Each row is a point on a landscape with many valleys, with its height.
A ball rolls from a point to the lowest of its 2 nearest points, and stops where none of them is lower. Distance is the straight distance between rows; heights are no part of it.
Lop h=333: [ -2 -23  13  34 -22 -36 -30   8 -19 -61  29 -30 -27  40 -64 -20 -27 -10
 -17  33]
figo h=247: [ 17 -10  23  28  29 -66 -13 -43  11 -40  11  -3 -83  75 -28  -6 -22 -36
  10  24]
gof h=401: [  4  12  16  21  -1  56  -3   1  72 -31  -6  57  25   8  37  13 -18   3
  52 -40]
vulu h=438: [-32 -19 -32  11 -51  28 -47  19  17  24  36 -42  10 -29 -35   1  -9  33
  18  -8]
dal h=290: [-16 -44 -40  12 -37   3   4  54 -21  35  43  -8 -12  38  -7 -27 -46  47
  14  26]
Falu h=557: [-14   7  51  19  44  37  -2  -9  26   3  -3   4  18  21  66 -22  -2  41
  26  32]
Riki h=460: [  0 -16   9  21 -11  32 -17  20 -24  16  14  -7   1 -40 -69  -5 -22 -41
  11  28]
muzi h=345: [ 20  13 -22   7 -14 -23  22  -8  14 -50  54  26   0  29  -2   6   2   8
 -18 -42]
Niti h=431: [ 52  45  14 -25  15  14 -22  12  14 -13   0 -19  11 -35 -42  17 -18 -53
   3 -27]
Mupo h=544: [-14  -8 -21  11  53  -2   1 -51   0   4 -17  54  10  19  15   6  -3 -11
  10  -7]
Fuzap h=36: [-11 -49 -29  14 -32  16 -28  30 -16  -7  -8   6 -23  64  16   9 -35  28
   1 -24]
zevaz h=667: [ 21  26  56 -26  12  -2 -36  -5  24  43 -31 -30  14  -9  -5   7 -12 -50
 -58 -36]
lisev h=330: [-10  15   6 -34 -10 -24  31  -3 -27  35  -3 -18  16 -41 -11  -9   5 -25
 -33  19]
giso h=636: [ 13   2 -43 -19  12 -27   1  35   2  42 -26  26  16  18  44  17 -36  29
  -8 -38]
pir h=680: [-18 -34 -29  -2  25 -27 -28   2 -48  57  -7 -36  -9   1  -9  -6  -7  17
 -26  43]
mevo h=30: [ 47  74  14   1   6  36 -17   0  14  11 -15  -4   2 -35  30  -4  15  -8
  34  -5]
Virek h=193: [-26 -12   6 -60   6  11  39  50   9 -21 -51  18  24  10  73  -5  21  23
  -7 -38]
sufe h=616: [ -4  15  38   8 -15  29 -24  -6   7  46  -4 -24  -2 -14  34   1  23  13
 -22  -2]
pesin h=414: [ -4   2  19   6 -15   3  -5  23  27 -16  10 -35  18   8  35   2   3  42
  -9 -14]
gubu h=53: [-16 -54 -18  -1 -35   4  -2  87  -7   2  -3   9 -16  34  29   7 -45  24
  -5 -32]
Pes h=119: [-19  39  48 -44  13  18  -1  -7  17  -4 -59 -42  38 -45   2 -19  19 -25
  11   7]
Dori h=574: [-53 -15 -12 -46  -1 -11  20  17   9 -13 -15 -61  26 -73 -24  -5  30  16
  15  41]
kifaz h=178: [-23 -19  24  16 -53  10  -3  29  16   6   2 -48   6 -56 -27  14  13  -1
 -10   9]
Rasoz h=617: [ -9  31 -61 -64  40 -18  13  16  -5  51  -6 -14  23 -14  41 -12  13  45
  -2 -19]
nar h=163: [  1  -8 -16  -3 -60  12  27  30   4   1  66 -28 -24 -27 -20  -2  43  33
   1  14]
lato h=79: [-17 -34 -20  18 -33 -22 -51  35  13 -18 -23 -39  11  30   2  32 -37  48
  -6 -36]
lized h=618: [ 12  -6 -44  28  37   5 -14 -47  -7 -25  41  41 -37  56 -26 -15 -26 -14
  40  21]
Pulet h=626: [ -3  19 -53 -53  16 -34  19  44   0  17 -37  -5  25   1  39   9  -4  35
 -19 -43]
Vur h=288: [  8  32  -1  21  34   7 -17 -18  27  -6   8  11  21 -10   4   4 -35  -9
  31   2]
mozi h=509: [-10  -5 -29 -41  37  48  -4  43  -1  29 -45   1 -13  -6  62  -5  56  39
  31 -20]
fover h=100: [ 22  -3  -7  -6  -3 -20  15   2 -34 -44  25  -5  -8 -15 -59   2  10 -48
 -28   9]
tebe h=340: [ 31  29 -19  11 -39 -22   3   1 -20  65  -2  32  -6 -18  15  19 -13  -9
 -22 -23]
mivo h=442: [  6  25   8   7   7  33 -14 -30  52 -41  -3  36  21   8  30  10  27   8
  17 -55]
rasir h=139: [ 10  55  44  -7  17  34 -15   3  23  32 -55 -30  20 -52  28 -18  20 -11
  32   4]
nazar h=661: [-10   1 -12 -23  26 -26  27  -3 -29  39 -17   5  12   7  49  -7  20  33
 -24  14]
Bol h=498: [ -7  -6 -19 -31   7  18 -14  73  17  28 -76  -1  -6   5  53   2  28  35
  11 -49]
Mafif h=788: [-19 -29  29  18  35  -6 -10 -34 -34  19  10  -8 -30  43  20 -32  31  24
 -34  49]
Denu h=295: [-31 -15  36  26   2  12 -40  -2  28 -28 -12 -27  42 -18 -21   3 -17  -7
   7   8]
midos h=718: [-22 -25  20  44   9 -19  19   7   4  17  -6  21  31   9  13  -5 -51  20
  17  42]
Sazi h=561: [ 35  31 -21 -10  14   0 -19   5 -18  47  28 -35 -22 -10  19   0   6  33
   7   0]
kodur h=484: [-45 -30 -34 -44  23  37   3  71  23  16 -23 -31   8 -24  25 -11  17  60
  43   6]
supi h=660: [-56  -2  24 -29 -12  -5  33 -28 -22  37 -63  23  41 -23  28 -13  22  -1
  -8  17]
Tumub h=551: [-21 -26 -18  -5  29  42 -23 -16 -15 -36  23 -29  -7  14  10 -11  59  46
  15  13]
laf h=121: [ 27  19  22 -11  65 -37  42 -62   4 -47  18  32 -36  35   4 -14  17 -39
 -11  17]
Fod h=456: [-24 -13 -36  11 -40  54 -32  50  17 -16  29 -27   9 -15 -22   3  -8  40
  53 -16]
Visal h=194: [ 14 -17  18  57 -14 -28 -30 -11  17 -37  21  -6 -39  46 -47   1 -68 -25
  42  36]
lozil h=526: [-14   1 -23 -38  27  39 -28  14   5  -7  -8 -34 -11   3  35   1  55  58
  22 -20]
Zova h=394: [-23 -26  34  41   1  24 -19 -34  -5   6 -70  37  10 -25  -2  28  25 -37
  -2   9]
rab h=109: [-42 -31 -24   8 -22 -25 -45  24  15 -28 -28 -45  34  -7 -23  26   6  34
 -23 -30]
kigo h=363: [ 73   0  17 -19   8  15   8   3 -21  20   3  20 -29   9 -66  15  -7 -85
 -29  -7]
Tutol h=621: [-57 -19  35 -31 -12 -12  19   0  22 -21 -18 -64  26 -23  26  -4  46  48
 -19  19]
ruban h=448: [-21 -25 -27 -45   2  32  14  65   1   1  17  -1  -7   8  45 -11   4  36
  -1 -25]
Kepuz h=166: [ 34   3  -6 -26  20 -18 -12  -1 -37   0 -18 -16  -1 -19 -45  16  -2 -53
 -47   1]
logus h=522: [-33  13 -48 -24  -4   1  31   7  -5  38  54   2  41 -36 -27 -27 -19  13
  10  19]
rol h=183: [-38  29  10 -26  -6  20   5 -10  22 -22 -54 -31  44 -58 -14 -11  49  -7
  23 -14]
mutug h=524: [  9  44  17 -46 -23  35  24 -23  -6  -6  14  -3  24 -55 -26 -17  41 -38
 -11 -13]
dolid h=229: [-43 -27  13 -14 -26 -42   5   8 -10 -29 -67 -26  41 -39 -26  19  14 -23
 -40  -3]
vufa h=316: [ 49   9  21 -14  15  -3  15  -9 -34  53  20  35 -26   9 -48 -20 -10 -71
 -46  12]
lusu h=113: [ -7 -10 -12 -14 -56  12   5  29  10  12  37 -56 -25 -70 -47  14  35   6
   5  25]
des h=257: [  8 -11 -24  10  -8   5  21  11 -32 -56 -21  17   8 -24  -3  31  45   8
  28  12]
Menav h=612: [-46 -16  38 -23  -3  45   5 -30 -19  21 -38 -18   4 -46 -21  -5  63 -36
 -16  22]
kor h=710: [ 15   0 -63   4  -4  19  -7  21  -8   9  14  41   4   8   2  14 -23  16
  23 -36]
Zupil h=571: [-24  11  46 -57 -26  44  36 -31 -23   3 -11  -2  24 -49 -25 -27  45 -46
  -9  12]
zup h=588: [-38   4  24 -11 -19  41 -18 -39  21  43   6 -14   2 -30  12 -10  58   4
 -46 -30]
tedil h=303: [ -7  28   2  10 -19  36   9  24  38 -53  -4  11  49 -35   0   4   0  19
  57 -10]
vade h=527: [  5  11   0  15   5  50 -68   5  23 -20 -18 -24   2   4  25   8   7  39
  54 -17]
Koba h=192: [-41 -37 -20  14 -19 -42 -19 -13 -20   1 -39  -5  29 -18 -34  29  -1  -5
 -56 -20]
Rima h=670: [-31 -43 -38  -9  24 -34  17  17 -55  41 -15  -2   0  20  24  -5   9  44
 -19  33]
dep h=26: [ 12  -1 -45   1  -7 -10   5  12 -22 -40  37  -7  15 -35 -56   4   7  -1
   5   1]
Luror h=187: [-13  29 -34 -20  -5  -8 -15   3  25 -24  57 -31  52 -32 -36 -14 -12   8
 -19 -38]
sek h=285: [  1 -11  40 -33 -25  -7  49  10 -35  13  10 -26 -11 -26 -34 -26  30 -37
 -44  38]
taseb h=75: [ 11   3   7  -6  65 -39   7 -45  30 -24 -11  13  10   3 -17  10 -41 -58
 -13  -6]
tid h=503: [ -1  28  -2  -8  61  18   9 -54  -1 -13  -8  44  27 -23  -2 -12   5 -41
  20  11]
Kop h=324: [  5 -20  12  38 -23  21  -9 -26 -27  18   3  28 -33  16   3   5  20  -4
 -10  12]
naza h=687: [ -1 -36 -34  15 -16 -31 -31  24 -43  50  -6 -47 -29  12   8  10 -14  39
  -5  23]
Guk h=57: [ 16 -32  -3  38 -11 -20 -12  16 -14 -33   0  -8 -31  56  16   8 -29  37
  13  11]
munap h=71: [ -7 -23 -24  10 -43 -10 -27  69   7  21  -3 -30   3  22  11  20 -57  47
  11 -21]
dobe h=302: [-36 -44 -36  -3 -34   0  10  38  -4  58  37 -13  -9   1   0  -9  -9  46
 -10   8]
gapig h=111: [ -6  17 -31 -13  -2 -20   3  -1  12 -65  30 -10  48 -41 -54   2 -14 -23
 -14 -27]
tori h=463: [-18   1  18  -2  14  26 -15   3   8  30 -67  16  14   3  63   9  36  31
  11  -8]
pev h=493: [ 13  15 -15  11 -36   4  12  38  -5  45 -53  41  11 -29  28  33  -2   2
  25 -17]
pokor h=649: [-24   4  11 -46 -17   1  47 -16 -20  25 -10  -8   7 -23  41 -12  53  26
 -27  16]
Gusu h=556: [-16  26  -9 -20 -18  21  44 -13  -9  35  52  18  29 -48 -21 -39   5 -17
   3  16]
lifom h=347: [ 46  13  -1  -9  20 -49   7 -23 -15 -69 -22 -13 -19  -4   0  38  23 -26
 -32 -16]
Sel h=112: [  9   5  -1 -16  31 -32  67 -15  -8 -62   5  33   6  30  34  -7  14  11
  10  19]
koz h=137: [ -6 -15  24  18  51 -38  -5 -64  47 -40  -6   6 -27  21  -2  41 -19 -59
  11 -25]
fol h=450: [ 14  25   1  30  29 -18  11  -6  11  -1  57  18  21   1 -29 -30 -69 -20
  26  36]
suzis h=470: [-32 -35 -48 -30 -23  40 -17  72  20  10   6 -30  -4 -18   0   1  -5  53
  54  -8]
Parud h=647: [ 12  24  -7 -13  -2 -45   4  -8   2  58 -35  17   9  13  60  16 -10  20
 -41 -43]
kofo h=308: [ 40  20   6  12  -9 -36   7 -18 -40  57   4  18 -31   2   6   6  10 -30
 -50   4]
busi h=573: [-10 -19 -35  10  56  33 -11 -43   4   4  21  67 -11  54  18 -15  -1  10
  23  -5]
kovu h=216: [ -8 -32  55  42  17 -42 -13 -56  26 -38  -5  14 -84  79 -22   2   8 -50
  -4  15]
derus h=735: [ 63  12 -48  13 -13  13   7  12  -8 -21  25  34 -50  34  12  22 -28   5
  54 -18]
bigu h=639: [-52  -4  26 -15  -4  22  -3 -34  -2  23 -80  -7  21 -38  10  -5  64 -10
 -15   3]
Fon h=160: [ 27  -6  32  55  10 -39  -7 -17  34  -9  10 -14 -49  41  -4  15 -74 -40
  53  27]
Tuma h=678: [-49 -22  17  17  11  -6  14 -27   0  39 -47  39  48  -5  25   0  -5   1
 -20   4]
fazed h=566: [-43  -8   8  -5 -33  31  -4 -10  32  12  26  -3  16  -2  12  -7  45  33
 -29 -40]
vuso h=286: [ 26   7  39  34 -35  -1   8  -3 -20   4  18  14 -23 -12 -15   0   8 -25
 -18   8]
Kon h=305: [ 17 -21 -39  34 -19 -18  -8   1 -33 -72  16  13 -42  40 -35  19   8  14
  18   6]
vobe h=515: [ -1  21   2  -4 -52 -10  21  21  -3  27 -77   9   9 -30  32  27  41   6
   1 -20]
masu h=433: [-20 -13  -3 -21 -10  34   6  53  36 -26  28 -23  17   4  29 -10   1  51
  18 -21]
mudo h=532: [-14  -2 -23 -33   6  29  28   5 -12  37  51  -9 -15  -1  23 -17  41  37
  -3  12]
Feve h=378: [ 26  10   0  28 -20 -15  -7 -35  28 -55  45  22 -19  12 -28  14  -2 -31
 -22 -45]
zoze h=221: [-29 -35  27   9 -30 -12  -7  31   3  14  -6 -64  -7 -24   1  13  14  39
 -12  33]
gato h=644: [ 19  16 -20  14  38  -7  -7 -53 -28 -30  50  42 -51  44 -35 -24  23 -26
  -4   8]
lim h=364: [-44 -23 -33 -20 -16 -31  29   0 -26  27  -1 -14  27 -29 -17   0  17  13
 -35  14]
solok h=468: [  7  -1 -11 -14  28 -52  30  21 -41 -28   9 -28  23 -24 -40  -8 -24 -16
 -13  47]
nepum h=491: [ -5  11 -31  10  14 -17   4  13  -2  21  58  -3  40 -13 -31 -29 -53  10
   7  18]
Butus h=225: [ 33  -4   9   9   5 -31 -24   9 -28  36  11 -19 -13   4 -37   0 -43 -36
 -40   5]
Migo h=459: [ 37  31  21  18  12  29  -6 -55  44 -21  16  45 -15  10  27  14  14 -22
  22 -35]
zuga h=437: [-27  -5  15  25  -2  49 -10  -7  11  10 -68  41  29 -21  29  14  36   6
  26  -8]
dop h=411: [-37 -26 -17  -3 -34  23 -47  -8  24  62  46 -57 -17 -29 -35 -12 -13  26
  -7  12]
sud h=304: [ 16  32   3  -4  -3  -5   6 -14  12  -5  56   7  18  -3  -7 -14  -2  -8
 -23 -11]
dig h=141: [ 40  51  -3   4   3  34  15   0   5 -34 -17  24  11 -38  23  19  25  -5
  55  -5]
Zeva h=374: [ -4  -3  25  -7  29  13  24 -17 -22  39  22  33   7   3 -44 -40 -19 -60
 -36  31]
gil h=224: [ -3  13 -28   3  52  22 -16  -1  -2  15 -10  10  28 -10  16  -6 -26  23
  51  16]
relal h=637: [-70 -12  10 -62 -11 -12  43 -29   1  -3  -7 -25  35 -22  19 -15  43  29
 -36  -7]
Luzu h=500: [-46 -11 -15 -59   3  29  57  49  28  20  -3  -8  34 -24  41 -24   2  47
  39   5]
seb h=357: [  2 -32  38  54  -9  32 -25 -29 -21  33 -42  28 -26  -5   4  24   9 -26
   8  24]
vubob h=481: [-31  -4   3  -3  25  39 -44  30  42  23 -67 -11  15   9  53 -13  20  42
  19 -34]
mizen h=78: [ 16  -8  28  51 -41 -17 -15   8   3 -27   8  -5 -69  91   8 -14 -33  27
  24  41]
Vitif h=142: [-10 -18  -1 -28  16 -14  67  16 -16 -35 -18  39  29  28  53  -3   6  33
   0  14]
lamel h=699: [-44 -46 -16  19  19   5   2  17  -1  19 -29  33  39  15  24   0 -24  31
   3   4]
lukun h=436: [ 30  17 -21   1   7 -36  16  29 -40  -9  -4 -24  -1 -31   3  12  -8   7
   5  28]
Sar h=789: [ 35  49   3 -16 -56 -11  28   2  17 -34  26   1  13 -20  12  16  18  -2
 -24 -55]
tum h=550: [-17  -4  20 -55  17  -2   8  25 -13 -15 -41 -78  15 -59 -28  -2  31 -10
   3  48]
numag h=413: [ 49  17  15  -5 -30  14 -11   2 -19  23  19   2 -18 -21 -58  11   5 -69
 -43 -32]
gikol h=543: [  9  -3  -7 -13   4  21 -11  -5 -25  51  58 -28 -49  20  20 -23  31  41
  -4  20]
naz h=276: [ 38   4   2  30  -1 -71 -16  -9 -33 -43  13  -9 -83  65 -36   1 -10 -16
 -16  28]
kup h=258: [ 52  63  27 -71  12  12  -6   8   8   5 -49 -23  18 -35 -26  -6   2 -63
  -8 -40]
kes h=143: [ 19  42   0 -39  49 -28   6 -39  -3  -5 -11   4  23 -16  -2  -4 -21 -40
 -29 -22]
zevu h=417: [ 30  32  33  21  -7  -2  -2 -38  48 -23  24  18 -13   9   5  17 -14 -42
 -12 -35]
petug h=501: [ -5   3  13   2  -1  53 -57   3  30  20 -25 -16  -4  29  52   2  19  54
  15 -43]
rup h=169: [-32 -45   2 -42  23   6  55  50 -16 -23 -27  49   5  39  69 -16  -8  14
 -21 -21]
Nog h=371: [ 52  46 -31   4 -10 -59  15  -8   3  34 -28  35 -12 -10  26  42 -26 -25
 -10 -39]
timuk h=239: [ -2  -1  36  19 -52  -2  37  14 -14   8  38 -10 -11 -19 -26 -20  24 -17
 -26  34]
salu h=215: [ 33  27 -26  -7  -9  28  11  22 -31 -28 -18   8  -6 -41  10  24  51  15
  54  11]
kezig h=182: [-12 -34  32  37  24 -54  26 -60  39 -44   0  20 -58  59  11  32  13 -46
  14 -11]
rupe h=287: [ 20 -17 -33  17 -21   5  -3  -4 -22 -79   2  15 -26   6 -19  41  47  13
   5 -28]
keb h=195: [  6   8  12   6 -66  17  50  18  -6 -12  66  14 -25  -5 -11 -26  58  15
 -16   5]
kidi h=600: [-54 -28  32 -30   3  -1  19  -7  -1   8  -1 -48  16 -43 -13 -13  31   6
 -28  43]
bili h=270: [ 40  -3  18  22  14 -28 -16 -21 -34  50   2  18 -51  22 -33  -2 -19 -54
 -37  21]
zes h=533: [-18   8  28  -6  26  37  18  11   6  33  17 -13  18  -7  47 -23  17  46
  31  37]
Delu h=418: [-10 -32 -20  43 -10  -9  -9   3 -36   9   8  26   7 -13 -52   0 -24 -26
   5  30]
Zabe h=496: [-19  -3  34   6 -22  -8   6 -37   6   4 -62  27   9   2  39  24  38  -3
 -39 -24]
Mefis h=737: [-19 -14  38  28  17 -33  37 -16 -12  23 -10  36  18  17  14 -24 -30  -9
 -19  56]
dul h=400: [ 42  34 -58   1  26 -31   4   1  25  17 -31  45 -15  13  29  47 -33 -10
  36 -45]
kozem h=168: [ 22   7  61  20  32 -47  40 -55  27 -48   9  24 -54  51  30   3  25 -35
  -5  17]
zer h=234: [-38 -26  53  49 -23  28 -52 -20  26  18   0 -19  23   3  -5 -15 -29   9
  -7   2]
saz h=384: [-54 -40 -12  13 -19  16 -38  -8   7  22  60 -38  -4  19 -43 -32  -8  35
 -12  20]
rap h=601: [  6  52 -26 -46  28 -13  18   7 -13  67 -10 -22  15 -43  37 -15   8  24
  17  20]
Komi h=615: [ 24  -7  22   6  34  14 -73 -32  -5  26  -7 -32 -18  21 -36  -3 -55 -39
 -15   5]
ret h=581: [ 29  45 -12 -14  38  -3   9  -3 -11  47  36   0  12  -8  37 -25 -16  22
  13  27]
zin h=723: [ 43  12 -63 -14  26  32 -21  32   1   1   8  36 -18  25  23  16 -50  10
  61 -33]
vonev h=245: [-32  33  -9 -24 -13  30   1  22  48 -21 -38  -2  55 -40   4 -18  30  20
  42 -30]
Sume h=640: [ 17  35  56  -9   9  23 -40 -21  27  28 -11 -28  -1 -15  24  -4  20 -21
 -37 -29]
Vamas h=770: [ 37  25 -29   0 -41  26   1  10   2 -26  18  26  -7 -10   5  28  34   5
   5 -54]
Viled h=651: [ 13   1  41 -16  46  18 -59 -19  29  19 -22 -30  14   8 -32  -4 -22 -46
 -44 -27]
Mag h=255: [  1 -26  40  21 -15 -28  -9  14 -19 -28 -22 -44  -4 -16  -5  16  13   3
 -30  30]
mur h=256: [  4  -7 -37  43  -3 -51   5   4 -11   2  49  37 -16  34 -49 -21 -58  -9
  13  27]
zap h=679: [ 11 -28 -29  36 -19  -4  -1 -39  -1 -46  16  54 -73  82 -13  15  21 -11
  21 -19]
pavof h=388: [-27 -35 -17  16 -25 -25   6  19 -33  13  23 -19   6 -13 -42  -8   0   5
 -26  35]
gug h=346: [ -8  -5  60  18 -20   4   0  13  26 -35  18 -32  31 -20 -23  -9 -20 -15
  -9  18]
suba h=607: [ -9  32  14  -2   2  36  28 -22   6  -7  48  32  46 -36 -42 -35 -17 -44
   4   8]
Kugi h=189: [-18 -25  26  54 -38  -5 -47 -14  28  17 -15  -3   7  28   6   9 -50  11
 -16 -18]
doz h=402: [ 30  11  17  23   2 -12  27  19  -7  -3  20  17  10 -18 -42 -14 -52 -45
  14  44]
fogu h=755: [-18 -16  40 -18  25 -35  47  -9 -36  34 -12   4  23   6 -15 -38 -17 -29
 -45  65]
Mive h=658: [  7 -14 -20  10   2 -55   8 -23   1  22 -30  30  -4  28  36  31 -14   4
 -42 -31]
zem h=249: [-15  33 -20  -5 -19  22 -14  -5  40   9  54  13  45 -15  -5 -18 -14  15
  -9 -49]
rizu h=519: [-17  19  24 -14 -34 -19  23  -8   9 -14 -70   3  37 -27  31  14  27   1
 -13 -21]
sug h=547: [-25 -18  10  -3 -23  51  16   8   2  14  29   3  -7   0  23  -7  49  36
   0  -2]
Fotor h=479: [-19 -21  22  11  -8  16   8  -7  17  29 -45  49   5  24  58  23  22  18
 -20 -28]
lud h=120: [ 37   1  22  54  -6  -9 -27 -19  33  -2   2 -21 -39  68  32   6 -67  13
  49  16]
reruf h=149: [-28 -32 -12  19   6 -26 -60 -13   0 -36 -41 -39  21 -11 -39  28   1  -9
 -27 -18]
lotiz h=461: [  1  25  26 -49  66  29  23 -41 -22  16 -15  11  31 -24  -7 -33  -2 -51
  -7  25]
lupes h=223: [  8 -20 -19  57 -24 -45  14   2  26 -15  24  34 -33  52 -26   5 -73 -10
  57  31]
Vuro h=95: [ 34   2  31  53 -36   3 -14 -12  14  18  11  13 -65  81  34  -5 -45  10
  26  18]
figer h=584: [  5   3  -7  21   7  25 -79 -23 -17  21   2 -50 -16  -1 -29   3 -23  -8
   5   0]
dabok h=771: [-13 -18  24  -9  36 -23  21 -20 -44   5  -3  -9   3   1  -6 -21  28  -4
 -45  47]
Zeru h=409: [ 40  12 -23   0   1 -31  -7  33 -18 -26  -3 -37 -12   6  29  25  -1  46
  11   1]
Dab h=424: [ 20  13  24 -60  52  30  13 -22 -18  40   7  23  23   4 -35 -34 -17 -68
 -29  11]
mub h=688: [  4 -36 -34  28 -24  32   0  -7 -14 -32  17  57 -37  47  -5  14  15   6
  13 -29]
voru h=356: [ -5  20  41  40 -27  37  12   6  58 -40   4  30  40 -17  26  12 -26  -1
  47   2]
Mola h=669: [ 12 -31 -16  30  -8 -65  32 -10  19 -15 -14  41 -30  55  31  49 -12  -7
 -20 -44]
gur h=359: [ 17  51   6  -4  28  20 -40 -16  41 -32   1 -20  28 -31 -15   0  -9 -16
  14 -38]
zevo h=358: [ 10  26 -35   0 -15   3 -14  17 -12  14 -28  -3  14 -56 -30  14  13 -15
  16  -6]
Guro h=474: [ 13   2  -9  11 -36  23  30  37 -12  29   0  44  -5   2  37   9  10  19
  14 -12]
bimav h=317: [ -3 -28 -28  43 -23 -46 -10   5 -18 -71  16   2 -46  68 -54  -6 -25   8
  28  36]
rere h=383: [ 37  23 -13  -9  22 -41   5   6  -9 -70 -24 -25  -2  -3  19  37  19  22
   3  -6]
guko h=309: [ 43   8   0  13  23 -75  20 -26 -13 -54  10   6 -49  35 -12  15  11 -21
 -30   7]
naro h=554: [ -5   0  -9   4  11  30 -72 -12   9  -5   1 -47  -5  -2  -2   3  16  31
   9 -18]
tamid h=514: [-32   3 -11 -45  15  46  19  28  32  47  33  -6  17 -19  40 -35   2  52
  34  16]
gul h=289: [ -2  13  -9  15  19  27 -11  10 -21  31 -15   5  22 -44  -9   0   2  -1
  43  32]
Pedi h=499: [ 19  -4  22 -57  30  -8  32  32 -26 -25  18 -41  28 -14 -64 -22 -17 -39
 -18  40]
Vode h=74: [ 21  17  19 -16  36 -34  47 -45 -13 -36  19  28  -5  35  38 -23  31   0
 -30  12]
nen h=698: [ -6 -31 -69  29 -13  12 -29 -11 -29  -4  -8  37  -9  19 -22  24  -8   2
   9 -29]
zolub h=462: [-13 -34  -1 -18 -12  54  15  67  -8  21   0  37 -23  18  49  -8   2  18
  10 -23]
Kuv h=751: [ 57  23 -26  19 -10  -1   9 -14   1 -29  18  35 -26  -1  -1  37   6 -12
  25 -30]
riziv h=416: [ 50  28 -23   8   1  -9 -23  -3 -10 -10 -20  -7 -12 -37 -34  31 -19 -40
  18 -10]
lare h=387: [  5  10  53  30 -57 -12  16  39  31 -30  25 -29  17 -12  17   2 -14  22
   1   8]
mif h=350: [ 21   8   5  17  -2 -47  18  -1   3 -22  27   6   3   7 -18  -2 -37 -16
 -21  12]
nalu h=596: [  8 -13 -57  15  29  47 -22 -28   1  -5  35  50 -35  75   8 -19 -41   8
  65   6]
Foza h=172: [ -1  -6 -17 -11  42  13  26  21   0 -18 -15  26  16  15  46   0 -10  32
  33  10]
Sir h=196: [ 41  55   6 -68  45 -28  -7 -14 -13  24 -53 -17  18 -20 -10  -9 -22 -53
 -32 -25]
mida h=279: [  0 -11 -26  29 -28 -36   8  34 -19  21  58   5 -13  41 -32 -33 -47  34
   7  35]
Fiz h=665: [ 31   8  -7  33   5 -18  10 -45   1 -49  48  52 -74  53 -19  -2  25 -26
  22   1]
merik h=156: [ 17   0  30  44 -22  -3 -57 -19  39 -11  -4 -24 -15  42  17  17 -62   5
   3 -14]
dezi h=525: [  4  -7  25 -76  37   5  18  21 -15  10   9 -77  19 -27 -38 -14   3 -17
 -21  42]
Raken h=467: [ 28  25  10 -30 -27  27  20 -17 -22 -11  15  22   4 -38 -53   8  25 -70
 -30 -21]
Suko h=355: [-32 -32   2  33 -12 -11 -38 -13  -2 -33  46 -29   5  25 -51 -29 -33   7
 -16  13]

Where does a ball stop that starts at each point below?
figer: timuk
vobe: Fuzap
dobe: Fuzap
Mive: mudo
lozil: timuk
rizu: timuk
Luzu: mevo

Call two points neighbours if one is among the 2 nearest of the other. Go from one point of each pair to the other, from neighbour to neighbour, staying as low as possible. Name the highest point that can't be avoided.
timuk, Pes: Riki
mevo, Pes: rasir
dep, mevo: Migo
taseb, Vode: kezig
